Each row is a point on a tangle of strands that fork and nearly touch. The rows are in no order.
Points whose rows are less than 4.94 apart are linked; no others are. Some points are linked to none.
K145: [ 3.56 -0.08 -0.89  0.47  0.02  1.11 -3.21 -0.52  0.55 -0.74  1.62 -2.14
 -0.73 -0.38 -0.19 -1.01 -0.49  0.68 -0.66 -2.55]
K389: [-0.15  0.81 -3.03 -2.10  1.79  0.85  0.16  2.48  1.41 -0.57  0.76 -3.00
 -0.97 -1.34  0.93  0.20  0.29 -0.12  0.73  2.44]
K38: [-1.96 -0.28 -1.67 -1.62  1.35 -0.76  2.07  0.59  1.80 -2.55 -0.52 -0.32
 -1.64  1.75  1.81  1.39  1.13 -0.38  1.66  2.04]
K791: [-1.00 -0.79  2.97  1.82 -0.55 -1.52  2.11 -1.36 -0.09  0.64  0.49  0.05
  0.52 -2.92  1.58  1.91  1.60  1.84  1.61 -1.93]
K291: [-1.00  1.62  0.86  0.60 -1.60 -0.98 -1.57  1.24  0.18  3.30  1.09  0.51
  3.18  0.64  1.61 -1.48 -0.87  0.46 -2.30  0.49]
K235: [ 2.06 -0.14  3.92  1.68  0.07  3.08 -1.11 -0.22  0.35  1.29  0.57  0.68
  2.32 -0.78  0.50 -1.74 -1.26  1.66 -0.58  0.57]
K508: [ 1.91 -0.17  0.26  1.53  1.91  2.16 -0.42  0.81 -2.02  1.05  1.60 -1.14
 -1.10 -3.93  0.02 -0.46 -1.52  0.43  0.29 -1.61]
K946: [ 0.86 -0.95  0.79  1.78 -2.99 -0.96 -2.35 -0.25 -0.21  1.99  1.18  0.61
  1.27 -0.30 -0.20 -2.08 -0.51  1.36 -1.42 -1.48]
K28: [-1.78 -0.91  0.90 -1.60 -0.32 -2.17  0.49  0.37 -0.21  1.46 -0.67  2.33
 -2.69  1.26  0.04 -1.70 -0.24  0.55 -0.52  1.64]
K546: [ 0.54 -2.15  0.89 -2.77  1.23  1.50 -0.92  1.14  2.25  0.80 -0.79 -0.70
  0.51 -0.07 -0.55 -1.59 -3.27  1.03 -0.79  3.05]
K394: [-0.79  1.48 -1.29  1.62  0.51  2.71  1.34  1.36  0.58  0.80 -1.09 -2.37
 -2.05 -2.36 -1.41  1.13  1.86 -0.96  0.16  2.15]
K773: [-2.40 -2.10  0.08 -2.05 -0.93 -1.32  0.98 -0.86  2.69 -0.41 -3.16  1.57
 -1.46  1.93  0.67 -0.29 -0.73 -0.22  0.01  2.06]
K683: [ 1.24 -1.58  3.61  1.09  1.24  1.68  1.32 -1.03  1.08  0.53  0.84 -1.20
 -0.50 -3.76 -0.24  1.89  0.22  1.88  1.09 -0.01]
K357: [ 0.82 -0.84  0.59  3.25  0.02 -0.36 -1.84 -0.35 -0.16  0.75  1.61 -0.44
  0.69 -3.59  1.89  1.26 -0.21  1.40  0.72 -3.58]
K612: [-1.64 -0.12  0.93 -0.45 -0.79  0.71 -1.60  1.41  1.08  2.71 -1.22 -0.18
 -2.42 -0.65 -0.15 -1.52 -0.90  0.33 -0.09  2.55]
K332: [ 1.47 -0.55 -2.82 -2.47  3.95 -0.21 -1.86  2.42  1.65 -1.17  2.31 -0.66
  0.06 -1.15  1.36 -1.33 -2.19  1.06 -0.41 -1.04]
K243: [ 2.79  0.65 -1.70 -0.18  1.23  3.70 -0.15  1.36  0.80 -1.00  0.73 -4.36
  0.36 -2.50 -1.76  0.35  0.96  0.50  0.31  1.53]
K724: [-1.08 -0.51  0.73  2.93 -2.62  0.35  0.10 -1.52 -0.56  0.13 -1.80 -1.64
  0.71 -1.40  0.03  1.23  0.60 -0.62  1.05 -1.05]
K409: [-1.09 -0.27  4.61  1.81 -1.12  2.91  0.24 -1.27  2.87  1.32 -1.44 -1.51
  2.28 -1.45  0.15  0.48 -0.55  1.44 -0.08 -0.54]
K559: [-0.02 -2.88 -2.73 -0.67 -0.87 -3.22 -3.43  0.31  0.96 -0.75  0.56  1.58
 -0.08  1.83  0.50 -0.28 -1.58  0.39 -1.42 -1.46]
K172: [-0.78  0.70 -2.81 -1.44  0.24  1.32  1.01 -0.33  1.16 -0.91 -2.16  1.00
 -2.53  1.41 -2.24  2.47  1.84 -2.07  1.39  2.73]
K913: [-1.32 -2.19 -1.58 -0.81 -0.22 -2.39 -1.38  0.85 -0.23  0.45 -1.59 -0.24
  0.53  0.88  0.93 -0.05 -3.04 -0.87 -0.78  0.70]
K939: [-0.97  2.82 -2.49 -0.27 -1.46 -1.11 -0.63 -0.82 -1.01 -1.38 -0.08  0.39
  0.77  2.17  2.47  1.63  1.70 -1.55  1.97 -1.12]
K119: [-1.43 -0.05 -0.10 -0.64 -2.34 -3.31 -0.60  0.18 -0.47  1.13  0.67  2.74
  0.55  2.10  0.75 -1.85  1.41  0.88 -0.46 -0.38]
K15: [ 1.57  0.49 -0.65  2.23  1.15  1.26  3.40 -0.10  0.56 -1.54 -1.07 -3.60
  0.39 -1.97 -2.87  2.37  2.25 -0.44 -0.34  0.68]
K741: [ 0.66  1.13 -2.19 -2.46 -1.39 -0.33 -1.00 -2.59 -0.96 -2.80  0.57  1.60
  0.68  2.84 -0.36  2.73 -0.77 -1.34  2.85 -1.40]
K532: [ 1.26  0.45 -0.21  0.40 -1.62  0.22 -0.57 -1.46 -1.87 -3.01  1.19  1.36
 -1.32  1.34 -2.28  1.96  2.90 -1.27  1.87 -1.87]
K906: [-1.27  1.22 -0.75 -0.04 -1.60  2.31  1.48 -2.62 -0.11  0.39 -4.05  1.50
 -1.49  0.00 -1.21  1.65  0.88 -2.65  1.30  0.67]
K959: [ 1.05  1.76  1.34  1.44  0.57  0.18 -1.37  1.20 -0.39  2.93  1.91  1.25
  3.68 -0.22  1.64 -1.99 -1.33  0.38 -2.41 -0.24]
K90: [-0.81  2.06  1.75  2.73  0.47  1.81  2.72 -0.35  1.79  0.50 -0.62 -2.98
  0.89 -2.56  0.53  2.15  2.07  0.03  0.17  0.66]
K158: [ 1.22  2.27 -3.04  0.66  1.50  0.27  1.52  2.42 -1.40 -2.67  0.60 -0.29
 -0.54  0.99 -3.20  2.46  3.53 -1.10  0.56  0.47]
K201: [-2.13 -1.51 -1.04 -2.28  0.71 -0.01  0.98  0.35  1.70 -0.33 -3.75 -2.51
 -0.64  0.08 -0.27  0.34 -1.91 -1.62 -0.21  2.22]
K877: [-0.54 -1.36 -2.03 -1.67 -1.78 -2.92 -0.42 -1.39 -1.81  0.13 -0.70  3.59
  2.05  2.72 -0.42  0.21 -2.18 -0.46  0.22 -0.60]
K273: [ 0.71 -0.39  4.48  1.54  0.44  2.68  0.47 -0.93  1.86  1.55  0.29  0.88
 -0.45 -2.95  0.84 -0.09  0.64  2.29  1.19  0.31]
K165: [ 1.49  1.35 -1.96  1.57  1.02  1.11  2.68  1.50  0.02 -1.98 -0.30 -1.80
 -0.89 -0.39 -3.86  1.76  3.49 -0.19 -0.06  1.02]
K489: [ 0.94  0.50  0.11  0.70 -1.82 -0.51 -0.19 -2.13 -2.57 -2.29  1.26  1.24
  0.22  0.92 -0.88  1.11  2.29 -0.63  1.71 -4.16]
K245: [ 0.80  0.80 -2.20 -2.06 -0.14 -1.79 -0.34 -2.18 -1.86 -2.37 -0.62  0.57
  1.39  3.11  0.66  1.30 -1.65 -1.50  1.46 -2.19]
K418: [ 3.14  1.45 -0.25 -0.11  3.06  0.98 -1.51  0.71 -1.00  0.27  2.48 -0.40
  0.29 -1.23  0.67 -2.55 -1.52  0.76 -1.09 -2.74]
K940: [ 0.75  2.58 -1.73 -1.48 -1.68  1.46  0.39 -2.75 -0.97 -2.08  0.49  1.91
  0.13  2.47 -2.19  2.94  0.47 -1.41  2.56 -0.27]
K774: [-0.59  0.58 -0.08  2.29 -3.35 -1.86 -0.34 -0.74 -1.15  0.63 -0.43  0.15
  3.03 -0.09  1.38 -1.12  0.99  0.25  0.84 -3.24]
K944: [-1.28 -1.21 -0.87 -0.18 -2.89 -1.56 -1.25 -1.15 -2.26  1.13 -2.16  2.59
  0.24  1.52 -0.60 -0.47 -1.50 -0.81  0.96 -0.06]
K628: [-1.19 -0.98 -0.10 -1.82  0.42  1.54  0.28  0.30  0.48  0.88 -3.11 -3.16
 -1.53 -0.78 -1.66 -0.44 -1.49 -1.80 -0.56  1.73]
K325: [ 0.43  0.95  1.85 -0.47  0.33  0.83  2.51 -1.42  0.01 -0.49 -0.44 -1.72
 -2.36 -0.38 -0.85 -0.69  2.24  0.32 -0.11  0.17]
K514: [ 1.83 -0.04 -1.41  2.57 -0.58  1.09  1.98 -1.84 -1.41 -2.42 -1.65 -0.06
 -0.24  0.63 -3.61  3.67  2.06 -1.01  1.09 -0.04]
K161: [-1.38 -1.89 -1.79  0.49  2.01 -3.45  1.05  1.42  0.96 -2.06  2.12  2.30
  1.34  1.33  2.46 -0.28 -1.71  0.26 -2.40 -0.70]
K661: [-1.32  1.63 -0.53 -2.47  0.40 -1.09  1.43 -0.15  0.25 -1.72 -0.18  0.78
 -1.38  2.54  1.25  0.60  2.14 -0.70  1.64  0.90]
K477: [ 1.26 -0.65 -0.28  1.87  1.19  1.66  0.38  0.79 -1.61  0.05  1.77 -1.53
 -2.45 -3.23 -1.25  0.51  0.59  0.46  0.59 -0.66]
K551: [-0.31  1.30  0.83 -0.04  1.00 -0.02  0.29  1.34 -1.15  1.41 -0.82 -2.30
  0.69 -0.62  0.49 -1.38 -1.87 -0.82 -1.10  0.64]
K989: [-0.31 -0.56 -1.21 -1.14  1.29 -3.90 -1.14  1.39 -1.01  1.05  2.40  3.13
 -0.20  1.11  0.42 -0.97 -0.85  0.10 -2.52 -1.41]
K402: [ 4.60 -0.23  0.57  0.34  1.02  3.50 -1.76 -0.34  0.15 -1.26  1.87 -1.67
 -0.09 -1.15 -0.23 -1.32  0.01  1.50  0.38 -0.78]
K129: [ 1.24 -0.13 -2.54 -2.33  3.45 -1.25 -1.86  1.71  0.64 -2.03  2.41 -1.24
 -1.11 -0.10  0.78 -0.61 -0.57 -0.15 -0.32 -2.58]
K733: [-1.44  1.91 -1.48  0.17 -1.35 -1.91 -1.15  0.74 -0.81  0.45 -0.58  0.59
  0.70  1.68  2.81  0.00  0.62 -0.98  0.83 -0.14]
K521: [ 0.42  0.04  3.94  1.61 -1.43 -1.04  1.80 -1.28 -0.44  1.59  0.88  0.73
  1.76 -0.96  0.05 -1.77  0.25  2.03 -1.06 -1.62]
K452: [-1.93 -0.29 -2.72 -1.19 -0.38 -1.40 -0.23 -0.59 -0.91 -1.23 -0.68  2.94
  0.39  1.69  1.93  1.93 -3.14 -1.29  2.15  0.49]
K808: [ 0.25 -2.17  1.53 -2.15  0.47 -2.02  0.55  0.23  0.53  1.63  0.48  1.78
 -0.89  0.90 -1.13 -1.75 -1.36  1.12 -2.56  2.38]
K768: [-0.85  0.09  3.66 -0.69  0.57  3.07  0.34  0.67  1.39  3.30 -1.82  0.27
  0.74 -0.56 -1.49 -2.20 -2.08  0.05 -2.26  1.55]
K696: [ 0.26 -0.38 -2.09  1.20 -2.71 -0.53 -3.45 -0.28  0.00  0.14 -0.47 -1.21
 -0.49  0.16  0.52  0.14  0.22 -0.48  0.50 -1.08]
K306: [-0.13 -0.50  0.43 -2.28  1.37 -3.21 -0.21  1.28 -1.52 -0.90  2.42  2.10
 -1.46  1.78  0.36 -1.21  0.48  0.44 -0.94 -1.43]
K384: [ 1.89 -0.87 -0.07 -1.37  1.27  0.04 -2.73  1.87 -0.39  1.23  2.36  1.09
 -2.06 -0.14 -0.14 -2.14 -1.52  1.36 -0.78  0.45]
K206: [ 0.96  1.18  0.75 -1.10  1.88  5.03 -1.44  1.72  1.23  0.64 -0.84 -2.65
  2.88 -0.70  0.80 -1.51 -1.48 -0.20  0.51  1.71]
K267: [-0.12  0.50  2.52  1.22 -0.74  1.80 -1.59  0.85  0.67  2.68  0.60  1.24
 -1.28 -1.02  0.27 -2.51 -0.33  1.63 -0.24  1.95]
K39: [-1.91 -0.52  0.49 -1.52 -0.24 -0.43 -0.10  1.07  0.98  1.28 -1.27  0.71
 -3.69  0.03 -0.20 -1.44  0.31  0.35  0.17  2.16]
K113: [-0.66 -0.37 -0.92 -2.65  2.06  0.24  0.48  1.90  2.06 -0.74  0.28 -2.11
 -0.96 -0.54  1.37 -0.66 -0.80  0.89  0.54  2.38]
K980: [ 0.99  0.89  2.03 -1.79  1.31 -2.52  1.80  0.13 -1.14  1.00  1.46  0.21
  0.83  1.37  0.51 -2.52 -0.60  1.09 -2.39  0.06]
K147: [-1.95  0.16  0.22  1.89 -2.73 -0.50  0.55 -1.17 -2.66  1.53 -1.53  2.21
  0.63 -0.10  0.18 -0.54 -0.46 -0.53  1.38 -0.84]
K847: [ 2.63  0.25 -2.37 -2.25  1.64  1.65 -0.34  1.18 -0.27 -1.84  1.72 -3.44
 -1.36 -1.36 -2.12 -0.25  1.31  0.55 -0.08  0.35]
K687: [ 2.36 -1.31  1.28  0.69 -1.59 -0.29 -2.42 -0.51 -0.30  2.04  0.89  0.56
  1.13 -0.28 -1.64 -2.02 -1.86  1.03 -2.37 -0.11]
K901: [ 0.33  0.67 -0.46  0.41 -0.60 -1.64 -1.73 -0.25 -2.35 -0.97  1.18  0.96
 -0.72  1.09  0.24 -0.37  1.13 -0.56  0.11 -4.13]
K49: [-1.36  0.16  2.50  1.06 -0.33  0.37  1.81 -0.49 -1.27  1.97 -1.59  0.51
 -2.27 -1.55 -0.96 -1.48  0.01  0.05 -0.22  0.04]
K665: [-2.36 -1.24  1.06 -0.70 -1.70 -2.56  0.53 -0.45 -0.83  2.80 -1.77  2.13
  1.26  1.06 -1.21 -0.89 -1.16 -0.57 -2.33  1.73]
K704: [ 0.26  0.12 -0.69  1.68 -3.47 -1.04 -2.52 -0.76 -0.48  0.43  0.05 -0.54
  1.06  0.44  0.75 -1.36  0.60  0.39  0.00 -2.20]
K322: [-0.68  3.22 -0.09  1.73 -0.25  0.50  2.76 -0.03 -0.27 -1.02  0.09  0.15
 -1.24  0.22 -0.16  1.80  4.42 -1.02  1.16  0.69]
K788: [-1.84 -2.37 -0.91 -1.31  1.35 -0.92  0.94  1.57  2.16 -1.38 -0.20 -0.61
 -1.07  0.27  1.52 -0.88 -1.68  0.67 -0.19  2.22]
K349: [ 0.38 -3.68 -0.36 -1.23  1.65 -0.21 -0.22  1.83  2.17  0.07  1.04  0.46
  1.42 -0.15  0.08 -0.67 -3.82  1.27 -2.28  2.99]
K667: [ 0.22  1.56  2.70  0.42  0.00 -1.43  1.97 -0.43 -1.37  1.62  0.91  0.34
  1.39  0.17  0.55 -2.34  0.18  1.30 -1.44 -0.78]
K923: [-1.33  1.05  0.98  2.60 -1.49 -0.77  1.24 -0.76 -1.34 -0.09  0.65  0.87
 -0.04 -1.07  1.60  1.02  2.41  0.59  1.71 -2.07]
K885: [ 1.69  0.49 -2.61 -2.72  3.05  0.15 -1.19  2.00 -0.73 -2.37  3.13 -2.40
 -1.64 -0.73 -0.90 -0.46  0.57 -0.14 -0.15 -1.89]
K600: [-0.27 -0.76  2.32  2.42 -0.03 -1.30  0.38 -0.60 -0.82  1.62  0.91  0.43
  1.06 -3.54  1.68  1.36 -0.23  1.74  0.72 -2.54]
K499: [ 0.01  0.10 -1.01  0.77  0.33  0.75  0.46  0.70 -2.22 -0.30  0.45 -0.82
 -3.33 -1.19 -1.50  0.66  1.82 -0.95  1.01  0.30]
K492: [-1.48 -1.25  3.01  1.94 -2.85 -0.63  1.98 -1.98 -0.40  1.35 -0.81  1.48
  0.64 -1.13 -0.58 -1.26  1.24  1.68  0.53 -1.45]
K941: [ 0.61 -0.01  0.64  1.50  0.85  0.95  3.89 -1.64 -0.18 -1.04 -1.69 -2.38
 -0.59 -2.43 -2.01  2.15  1.66 -0.77 -0.12 -0.29]
K566: [-0.63 -2.97 -2.46 -0.48 -0.20 -2.94 -1.29  0.07  0.38 -1.73 -0.77  0.71
  0.49  1.71  1.22  0.59 -2.75 -0.21 -0.82 -0.44]
K188: [-0.88 -3.17 -1.67  0.02  1.47 -3.28  0.94  0.79 -0.65 -2.69  2.02  3.42
  0.69  1.65  0.46  0.13 -1.88  0.18 -2.05 -1.14]
K800: [ 0.59  0.21  1.61 -2.65  1.65 -1.93  1.37  0.66 -1.33 -0.39  1.66  0.15
 -1.74  1.81 -0.22 -1.99  0.10  0.92 -0.97 -0.60]
K750: [-2.07  0.95  2.92  0.62  0.37  2.09  1.75  0.54  0.27  2.95 -2.22 -0.11
 -1.22 -1.71 -0.64 -1.56 -1.00 -0.58 -1.23  0.84]
K703: [-2.13  1.92  0.65  1.28 -2.11 -0.70 -0.91  1.04 -0.06  2.11 -0.48 -0.20
  1.19  0.21  2.24 -1.46  0.53  0.07 -0.08  0.11]
K97: [-0.79  2.01  0.72 -0.79 -0.25 -0.39  1.85 -1.14 -0.40 -1.20  0.03  0.07
 -2.27  1.51 -0.41  0.30  3.63 -0.55  0.95  0.07]
K705: [ 2.32 -1.17  0.88 -2.74  0.96  1.83 -0.90  0.33  1.71 -0.04 -0.53 -2.48
  0.09  0.23 -0.86 -2.38 -1.97  0.88 -0.54  1.96]
K109: [-1.99  0.27 -1.81 -1.79 -1.14 -2.29  0.04 -1.01 -1.78  0.04 -0.31  4.29
  2.05  2.47  1.42  0.59 -2.35 -0.51  1.83 -0.71]
K3: [-1.88 -1.84 -1.34 -2.06  0.47 -0.02  1.57 -1.04  1.62 -1.66 -3.70  0.41
 -1.75  1.24  0.04  1.01 -1.42 -1.51  1.05  2.15]
K828: [ 0.80 -1.15  2.15  1.47  1.10  0.86  2.32 -1.43  0.26 -0.43 -0.35 -2.50
 -0.75 -2.98 -1.09  2.05  0.43  0.74  0.38 -0.21]
K234: [ 0.25  0.43 -0.44  3.57 -1.05 -0.44  1.76 -0.79  0.85 -1.77 -0.22  1.00
  0.55 -0.50 -1.57  4.78  4.30  0.42  1.48 -0.06]
K183: [-0.78 -0.17  3.71  1.22  0.61  5.53 -0.17 -0.35  2.29  1.03 -1.83 -2.09
  1.85 -1.34 -0.63 -0.20 -1.65  0.46  0.07  0.36]
K924: [ 1.96 -0.97  1.29 -3.54  1.18  0.63  0.57 -0.33  1.57 -0.45 -0.09 -1.77
 -1.94  0.76 -1.08 -2.30 -0.52  1.80 -0.40  1.44]
K406: [-1.60 -0.16  2.32  2.57 -1.80  0.33 -0.63  0.30 -0.81  3.43 -0.68 -0.15
  2.11 -1.18 -0.48 -0.98 -2.06  0.31 -1.56 -0.27]
K368: [ 0.72  0.88  3.33  0.67  0.52  4.15 -1.50  0.91  1.24  1.89 -0.51  0.00
  4.13  1.03  0.28 -1.81 -1.63  0.40 -1.09  1.25]
K111: [-0.24  0.21  1.92  2.47 -0.51  0.36  1.90 -1.08  2.76  0.15  0.08 -1.40
  0.59 -2.69  0.58  3.46  3.05  1.12  0.82  0.30]
K353: [ 0.45 -0.12 -1.62 -0.44  0.53  1.42  0.02  0.65 -0.94 -0.03 -1.78 -4.24
 -0.54 -1.86 -1.72  0.33 -1.52 -1.72 -0.06  1.06]
K833: [-0.87 -1.10 -2.23  0.39 -1.44 -2.21 -2.23 -0.01 -2.51  1.41 -1.65  1.01
  0.24  0.73  0.36 -0.06 -2.27 -1.56 -0.75 -0.60]
K562: [ 0.76 -1.39  0.95 -0.99  0.59  1.02 -2.26  1.38  0.39  3.41  1.02  1.41
  1.87 -0.05 -1.16 -1.40 -2.95  0.17 -2.92  2.98]
K460: [ 1.08 -1.03 -1.35 -0.64  0.86 -1.69 -2.83  0.82  0.58  1.96  1.47  0.78
  2.34  0.20  0.46 -0.99 -2.57  0.14 -3.44 -0.12]
K622: [ 0.45  2.20  0.04 -0.35 -2.14  1.42  0.99 -2.43 -1.23 -2.31  0.42  2.39
 -0.54  2.27 -2.58  2.65  2.79 -1.23  2.61 -0.76]
K555: [ 0.92 -1.83 -2.14 -1.09  3.27 -1.11 -2.01  2.52  2.08 -0.66  2.69  1.13
  0.82 -0.59  1.82 -1.36 -3.05  1.35 -1.89 -0.15]
K197: [-0.49  1.14 -0.28  1.19 -2.86  1.31  1.91 -3.82 -0.50 -1.33 -1.05  1.76
  0.88  0.85 -1.23  2.17  2.50 -0.69  2.94 -0.88]
K362: [ 3.67  0.32  1.81  1.62  1.51  3.47 -0.26 -0.40  1.07 -1.18  1.92 -1.69
  0.83 -2.36  0.84  0.60  0.88  1.61  1.10 -0.40]
K851: [ 1.80  0.42  2.43 -1.12  0.05  1.27  1.13 -1.22  0.39  0.10 -0.22 -1.75
 -1.57  0.06 -1.06 -2.33  0.51  1.17 -0.54  0.29]
K476: [-0.89 -2.21  0.36 -1.26 -1.41 -3.08 -0.40 -0.30 -0.13  2.66  0.84  2.28
  1.28  0.72 -1.13 -0.66 -0.80 -0.08 -3.00  1.94]
K36: [-1.56  2.23  0.51  2.73 -1.01  0.40  0.90  0.24 -0.33  0.31  0.72 -0.22
 -0.80 -1.07  1.50  0.76  3.42 -0.23  1.16 -0.09]
K934: [-0.02  0.50 -0.66 -2.16  0.38 -2.30  1.28 -1.72 -2.49 -1.61 -1.44 -0.16
  0.80  2.65  0.24  0.03 -1.45 -1.10  0.53 -0.77]
K281: [ 1.95 -0.11  2.19  2.24  1.04  4.25 -1.14  0.52  1.86  0.04  0.79 -0.89
  1.94 -2.46  1.86  1.13  0.52  1.25  1.86  0.50]
K801: [-1.03  0.21 -2.12 -1.41  0.36 -2.35 -1.02  0.72  1.24 -2.99  1.56  0.41
 -0.25  2.58  2.78  0.92  1.12 -0.22  0.88 -1.05]
K743: [-2.41 -0.49  1.71 -1.51 -1.21 -0.86  0.46  0.32  1.54  2.85 -2.50  0.70
  1.32  1.36 -0.86 -1.43 -1.67 -0.72 -2.96  1.97]
K803: [-1.14  0.12 -0.86 -2.37  0.79 -1.56 -0.14 -0.03 -2.88 -1.79  0.86  2.81
 -1.70  2.15  0.32  1.28 -0.49 -1.38  1.91 -0.97]
K166: [-0.92 -0.20  2.15  0.09 -0.43 -0.90  1.20 -0.17 -1.90  1.57  0.20  1.89
 -2.62  0.14 -0.84 -1.90  0.63  0.81 -0.21 -0.16]
K230: [ 1.11  1.76 -1.81  2.72 -0.29 -0.37  0.21 -1.27 -1.60 -1.90  0.53 -1.57
  0.64 -0.38  0.49  2.04  1.99 -1.10  0.60 -2.72]
K162: [ 0.84  0.90 -1.23  0.48 -0.56  0.95  1.93 -2.17 -1.64 -1.55 -2.19 -1.27
 -0.44  0.83 -2.16  2.16  1.12 -1.90  1.00  0.45]
K520: [ 2.68 -0.51 -1.34  0.08 -0.32 -1.33 -3.72 -0.63 -0.17 -0.09  1.28 -0.62
 -0.65  0.50 -0.59 -1.61 -1.08  0.68 -1.28 -3.16]
K513: [ 2.17 -1.22  1.39  0.40 -0.47  2.11 -3.30  0.19 -0.25  2.76  1.01  1.42
  2.89  0.02 -1.25 -1.54 -2.32  0.35 -2.53  1.43]
K523: [-1.00  1.84  1.28  1.76 -0.06  2.52  1.23  0.65  1.52  1.21 -0.88 -2.59
 -0.54 -2.33  0.20  0.31  1.40 -0.41  0.14  1.18]
K468: [-1.87 -0.06 -0.05 -1.37 -0.27 -3.98  0.56  0.95  0.46  0.10  0.89  2.58
  0.92  2.29  2.50 -1.03  0.39  0.89 -0.95  0.49]
K775: [-1.70 -0.79  1.73  1.76 -2.42 -0.21  2.03 -2.48 -2.00  0.90 -2.02  2.61
 -0.69 -0.79 -0.89 -0.03  1.10  0.10  1.98 -1.16]
K637: [-1.45  1.51  0.14  1.28 -2.78  1.46  2.05 -3.15  0.21  0.45 -3.53  0.98
  0.64 -0.08 -0.43  1.40  1.50 -1.90  1.68 -0.46]
K673: [ 0.28  1.30 -1.50 -1.87  1.18 -1.18 -1.06  1.68  0.74 -2.55  2.72 -0.87
 -1.80  1.96  1.03  0.84  2.65 -0.67  0.62 -0.94]
K272: [ 0.42 -0.08  1.07  2.66 -0.04 -0.86  1.68 -0.80  1.60 -0.93  1.18 -0.34
 -0.33 -1.61 -0.25  4.15  4.08  1.53  0.87 -0.30]
K821: [ 1.12  0.27 -1.74  0.50 -0.08  0.56  0.77 -0.71 -1.22 -1.15 -2.13 -3.55
 -0.42 -0.36 -1.71  1.30  0.14 -2.29  0.40  0.30]
K397: [-1.68  0.81 -1.68 -0.90 -0.10  0.90  1.12 -0.80 -0.50  0.41 -3.08  1.56
 -3.06  0.40 -0.67  1.34  0.76 -2.29  1.92  2.25]
K405: [-0.03  1.96 -2.72  0.34  0.82  1.36  0.39  2.84  0.20  0.18  0.50 -2.96
 -1.32 -1.67 -0.55  0.62  2.15 -0.70  0.45  2.11]
K410: [-0.55 -0.55 -1.90 -0.58 -1.53 -3.79 -1.98  0.43 -1.11  0.97  1.65  3.68
  1.49  1.84  0.58 -1.08  0.38 -0.13 -1.22 -2.06]
K41: [ 0.03  0.12 -0.30  0.88 -0.02 -0.50 -0.55  0.47 -2.92 -0.14  0.95  0.35
 -2.66 -0.30 -0.36 -0.01  1.00 -0.85  0.66 -2.03]
K300: [ 0.76 -2.58 -1.04 -0.80  1.90 -1.42 -1.21  1.64  1.67  0.83  2.76  1.62
  2.11  0.06  0.90 -0.35 -3.21  0.66 -3.36  1.97]
K138: [ 0.16  0.29  4.08  1.91 -0.72  2.33 -0.50  0.06  0.77  2.57  0.34  1.41
  0.67 -1.80  0.51 -1.86 -0.29  2.18 -0.27  0.68]
K261: [ 1.47  1.33 -0.49 -1.42  1.12  3.94 -0.50  0.87  1.33 -0.09 -0.40 -4.29
  0.81 -1.40 -0.34 -0.85 -0.07 -0.23  0.46  1.99]
K751: [-1.22  0.23 -3.29 -1.17  0.10 -0.19 -0.69 -0.65 -0.79 -1.51 -1.19  1.06
 -0.94  1.62  0.93  2.90 -1.09 -2.01  2.56  1.04]
K253: [-2.34 -1.62 -1.30 -0.39  0.64 -1.21  1.45  0.53  2.29 -3.25 -0.59 -0.12
 -0.28  1.65  2.69  0.47 -0.58  0.16  0.81  1.60]
K818: [ 2.59  1.12 -0.22 -0.30  2.04 -0.17 -2.00  0.80 -0.25  1.59  2.04  0.00
  2.11 -0.11  0.95 -2.24 -2.04  0.52 -2.07 -1.27]
K338: [-1.15 -0.99  0.43 -1.12  1.64 -3.04  1.42  1.46  1.54 -1.77  2.27  1.31
  0.37  1.92  2.21 -0.83 -0.31  1.49 -1.51  0.72]
K511: [ 1.16 -1.41 -2.36 -0.96  0.88 -2.83 -3.33 -0.25 -0.38 -1.07  0.75  1.06
 -0.72  1.52 -0.40 -0.68 -1.30 -0.46 -1.32 -3.39]
K66: [ 1.14  1.20 -3.23 -1.25  1.16 -0.46 -0.45  1.44  0.65 -2.75  1.65 -2.33
 -1.27  1.17 -0.35  1.66  2.52 -0.90  0.26  0.30]
K146: [ 0.40  0.46  2.95  0.74  1.91  6.00 -0.83  0.96  0.89  0.54 -1.52 -1.63
  3.40 -0.54  0.32 -0.90 -1.20  0.15  0.71  1.17]
K482: [-2.77 -2.47 -1.08  0.07 -1.02 -1.10  0.62 -0.27  2.02 -2.23 -1.59  2.16
 -0.05  1.99  2.10  0.52 -1.42  0.09  1.02  1.80]
K481: [-1.59  1.77  1.05 -0.69 -1.56 -0.47  1.45 -1.44  0.78  0.67 -2.75 -0.91
  0.21  1.23  0.67 -1.08  0.83 -0.67 -0.24  0.12]
K731: [ 0.01 -0.56 -2.92 -0.46 -0.58 -0.73 -2.04  0.15 -0.65 -1.16 -0.49 -0.75
 -1.77  1.05  0.31  1.42  0.57 -1.22  1.40  0.31]
K271: [ 0.43  1.63 -3.77 -0.77  0.96 -0.10 -0.33  2.30  0.08 -2.80  0.73 -0.46
 -1.16  1.86 -1.82  2.52  3.28 -1.52  1.07  1.21]
K744: [ 3.01  0.06  0.91  1.65  3.00  2.10 -1.06  0.41 -1.44  0.52  2.02  0.05
  0.65 -3.07  1.02 -1.18 -1.79  0.58 -0.17 -2.79]
K690: [-2.41  0.59  3.96  1.87 -1.53  1.23  1.71 -1.26  2.18  1.34 -2.12 -1.34
  2.10 -1.71  0.40  0.46  0.27  0.16 -0.44 -1.27]

A fork is a point with three links, a tip a point with one. Leave the first point through the second and follow the links. Name the first fork or tip that comes.
K821, K353 -> K253
K306, K800 -> K944
K508, K477 -> K622
K253, K482 -> K514
K300, K555 -> K146
K389, K405 -> K234

Follow the links from the first point to the second, and from the first to the third. Name the last point that the two ways share.
K353, K924, K272 -> K253
K477, K733, K357 -> K818
K158, K555, K690 -> K146
K452, K145, K468 -> K944
K389, K924, K3 -> K253

A fork is a point with three links. Follow the links from the first point to the second and name the forks in between, in order.
K368, K808 -> K138 > K28
K409, K36 -> K146 > K300 > K97
K959, K791 -> K818 > K300 > K97
K349, K353 -> K97 > K253
